The views of a scene show one set of named points, each view turned or mirrored, and shifted as a whole, with a little noise and some points left out.
In the rows, zero is written as 128.

Scene 1
View 1
rizo: [107 101 119 134 129 114 203 128  95  79 112 105 101 193  97 100 142 137
 123 138 172  88 142]
Mov: [119 125 102  83 121 136 193  94 119 150 125  72 120 147 103 124 137 154
  54 160 117 122 104]
beve: [121  92 122 104  96 133 167 140 121 105 119 168  98 153 134 104 104 169
 161  86 202  61 139]
buv: [111 111 131 122 111 106 186 124 133  73 141 103 135 160 114  88 150 134
 128 137 172  86 137]
Pobab: [129 134 129  53  87 122 160  96 188 116 190  88 189  96 140  92 149 146
 107 137 154 102 103]
zizum: [104 112 115 130 134 121 201 112 111 101 112  85 103 174  93 110 147 141
  86 156 131 117 128]
toli: [119 107 121  97 109 105 191 119 115  78 145 118 142 173 112  81 139 138
 153 112 198  70 140]
voge: [125 117 111  79 101 148 163 108 148 155 126 118 108 118 132 129 117 175
  84 125 127 110 106]
vevoz: [121 111 115 104 118 130 164  97 139  98 126 147 106 137 130 105 123 171
 156  79 147 120 142]
Dagiv: [111 109 121 118 116 120 179 113 135  93 131 111 115 152 117 103 140 147
 120 126 152 109 133]
leru: [117 108 135 103  96 138 148 130 173 113 140 135 118 109 145 114 124 168
 122 118 153  97 121]
muzuv: [118 106 144  99  78 133 155 158 176 124 149 114 137 111 144 112 127 155
  91 157 176  68 100]
sidok: [123 105 108  87 108 128 189 115 104 120 121 128 112 169 114 105 118 160
 129 107 180  75 131]
vifur: [110 102 108 128 132 132 184 114 105 112  94 126  75 172 105 121 125 162
 115 115 139 114 141]
Pamus: [118 119 114  97 118 126 177 102 133 105 135 112 124 143 119 105 136 156
 120 118 146 113 130]
View 2
beve: [137 205 143 120  78 180 135 141 135 196 133 135 116 158 136 140 156 171
 136 119 102 137  85]
rizo: [142 184 128 122 117 170 108 148 118 111 114  81 118 130 132 162 165 184
 151 116 135 145 136]
Dagiv: [135 166 127 130 106 161 116 144 139 124 130 120 119 146 135 161 145 150
 157 121 129 155 137]
Pobab: [111 117  38  95 121 104 103  95 142 134 141 190  95 174 175 160 132 135
 150 177  94 155 115]
vifur: [144 174 167 137  90 181 117 134 136 114 136  97 140 141 120 140 147 142
 159 130 133 162 140]
Mov: [143 135 112  94 127 147  98  71 122  70 135 104 144 115 130 122 124 127
 158 190 129 180 148]
Pamus: [126 152 114 127  97 148 113 121 137 120 141 132 118 161 147 151 149 140
 156 148 116 156 131]
voge: [138 143 128 108  98 154 121  85 149 132 149 159 133 140 136 124 111 105
 154 172 109 177 120]
zizum: [142 154 125 119 125 159 103 128 126  79 120  91 132 119 130 157 140 146
 162 135 142 167 159]
toli: [125 183  93 115 107 150 110 142 115 143 122 108 102 166 149 162 181 200
 145 132 113 128 109]
buv: [130 165 100 117 113 151 109 142 130 127 122 122 108 150 146 167 156 166
 152 124 124 147 132]
sidok: [136 181 132 115  96 168 120 115 122 147 135 108 125 153 132 134 159 170
 144 151 111 147 105]
leru: [131 155 109 117  96 151 128 130 160 163 137 183 113 154 150 155 122 121
 150 133 104 160 112]
vevoz: [120 167 142 150  70 167 124 137 148 145 155 144 120 193 143 150 158 136
 159 134 108 149 120]
View 3
buv: [136 132  97  99  91 174 151 119 110 162  74 191 142 140 154 157 148 129
 111 145 114 108 162]
voge: [137 119 155 109 158 174 106  87 148 151 132 136 131 149 124 128 141 110
 148 125 133 100 124]
vifur: [103  96 120 110  93 155 114 103 108 135 108 155 123 137 143 153 153  76
 156 131  88 137 144]
leru: [150 123 115 122 140 163 136 119 129 171 125 168 127 152 131 132 141 120
 122 132 147  97  93]
sidok: [132 113 138  92 103 160 144  99 108 135 107 173 110 150 116 148 163  94
 121 158 105 105 158]
beve: [149 109 119 109  91 135 162 123  88 142 122 189  82 152 108 144 167  82
 108 167 114  95 108]
vevoz: [112  91 114 123 127 166 155 120 109 146 114 167 131 156 127 157 177  88
 117 146 131 131 103]
Mov: [117 133 166  85 138 195  89  62 160 141 101 130 156 138 145 136 134 120
 160 122 103 112 202]
Dagiv: [120 114 107 112 100 166 130 115 112 154  95 171 135 141 149 154 148 106
 136 134 109 120 139]
muzuv: [177 156 122 105 130 168 127 111 138 183 107 177 128 144 138 122 117 147
 119 131 141  68 129]
View 4
vifur: [109  85 152  77 142 170 169  71  92 153  87 134 101  79 170 115 171 117
 137 108 140  81 101]
vevoz: [113 106 146  84 118 184 130  88  48 112  94 124  99 135 178  98 174 117
 152 119 132  99 101]
rizo: [131  71 110  96 188 183 181  72 110 207  95 159  96 126 178 112 172 104
 145 100 150  77 119]
zizum: [138  70 139  88 158 160 167  55 124 171 109 160 113 101 180 108 158 114
 127 106 125  98  94]
Pobab: [139  95 108  78 139 153  94 104  83 117 154 166 152 211 147  77 107 124
 135 124  82 132  56]
toli: [124  92  94  91 176 189 144 100  67 185 103 155 105 180 170 100 158 108
 162 109 144  82 107]
sidok: [ 98  98 118  70 156 176 150 105  66 164  94 138 113 129 143 112 154 117
 152 112 140  72  97]
muzuv: [120  84  94  92 145 178 131 127 120 119 135 123 144 167 116 108 128 106
 116  89  75 116  97]
voge: [104  97 145  61 115 152 134 102  94 112 120 128 145 105 130 104 127 128
 124 115  98 104  67]
buv: [140  81 105 100 170 182 148  86 100 171 112 158 108 164 174  98 159 105
 146 103 124  99 108]
beve: [ 90 109 105  91 145 206 143 129  51 139  79 103 101 143 140 115 175 104
 152  94 139  70 127]
leru: [122  97 125  90 123 184 123 110  87  98 118 118 122 152 144 100 152 113
 127  99  91 116 101]
Mov: [118  76 143  48 153 121 157  71 124 172 130 171 155  89 140 103 107 134
 124 125 118  96  46]
Pamus: [125  92 136  79 141 165 138  80  81 141 110 148 119 136 170  98 149 119
 140 120 122 101  84]
View 5
Pobab: [142 163 160 149 202  52 130  93 193 126 175 161 157 177 172 163 147 121
 121 123  97 172 118]
Mov: [165 166 194 140 161 121 133 168 139 114 193 147 196 163  99 135 125  79
 142 120  86 133  55]
toli: [107 197 156 142 163 141  65  93 126 115 173 214 149 192 113 169 131  97
 118  90 125 165 143]
rizo: [105 189 156 141 142 177  71 142  98 122 167 206 161 175  83 144 123 102
 126  84 109 145 113]
buv: [106 182 145 148 165 136  85 118 128 126 162 203 152 178 119 149 131 124
 122  88 106 159 126]
vifur: [110 164 173 109 147 183  76 142  98 127 153 175 177 130  84 153 139  69
 139 122 128 131 114]
sidok: [125 185 177 127 159 150  72 111 121 110 175 178 160 158 100 170 131  70
 129 119 134 145 128]
muzuv: [137 174 143 161 178 102  97 110 165 115 146 123 116 138 138 144 109 128
 117 136 110 149 130]
leru: [114 152 148 126 181 115  94 110 154 133 136 147 142 122 141 155 141 110
 130 142 120 150 140]
zizum: [119 167 162 139 148 159 107 168 111 132 169 184 183 164  92 126 128 106
 138  93  87 137  82]
beve: [106 185 156 120 161 161  41  88 116 112 145 173 129 136 107 175 128  75
 119 131 157 150 167]
Pamus: [116 159 166 123 171 131 101 122 133 132 162 182 176 155 122 158 149  96
 134 116 114 150 115]
Dagiv: [105 164 152 127 159 153  88 138 118 134 150 186 165 149 109 149 137 109
 132 108 111 145 121]
voge: [145 148 181 121 175 114 116 133 151 123 159 126 171 121 123 152 140  77
 136 156 115 137 100]
View 6
vevoz: [121  94 138 123 149 156 144 115 114 178  79 130 114 126 131 129 147 124
 108  80 111 154 120]
voge: [115 159 162 136 153 132 117 166 103 165 102 124  94 116 141  85 128 156
 123  92 121 117 108]
vifur: [168 111 133 112 137 134 117 123  81 181 121 102 131  96 124 115 162 125
 122  61 131 138 137]
toli: [106 136 111 118 159 134 163  80 112 164  92 133 112  93 133 145 210  82
 148  76 110 108 117]
rizo: [151 130 115 115 138 122 132  87  81 165 132 102 122  80 118 138 208  92
 145  55 118 114 130]
leru: [105 133 148 143 136 120 151 139 115 144  80 120  87 130 122 121 134 140
 128 103  94 133 107]
buv: [116 137 127 136 141 123 146  85 104 152 116 115  89  99 120 147 197  92
 143  75 101 115 112]
Pamus: [117 132 145 136 150 144 125 115 108 171 111 123  93 112 137 122 165 118
 123  75 116 123 113]
Mov: [129 187 166 139 167 130  77 152  85 182 160 119  84  88 151  82 170 134
 135  62 145  84 112]
Pobab: [ 46 173 167 170 165 139 138 126 140 146 103 151  36 135 150 123 161 122
 136 104  92  99  78]
Dagiv: [138 123 135 130 134 127 131 108  96 164 118 105 104 106 118 133 171 115
 130  73 112 130 121]
sidok: [126 140 119 107 161 131 144 119 101 175  87 130 133  92 138 113 181 113
 137  78 125 114 125]
muzuv: [ 92 177 142 150 134  91 160 144 112 118  87 114  74 114 120 110 152 137
 153 114  88 101 101]
zizum: [152 142 146 135 138 122  98 109  76 169 161  95  93  88 124 121 188 112
 134  52 126 111 124]

Which points are out of place in each view (at most two, in the order of its rows)? Write - if all are in place.
view 1 => Mov, Dagiv
view 2 => buv
view 3 => muzuv
view 4 => rizo, zizum
view 5 => vifur
view 6 => -
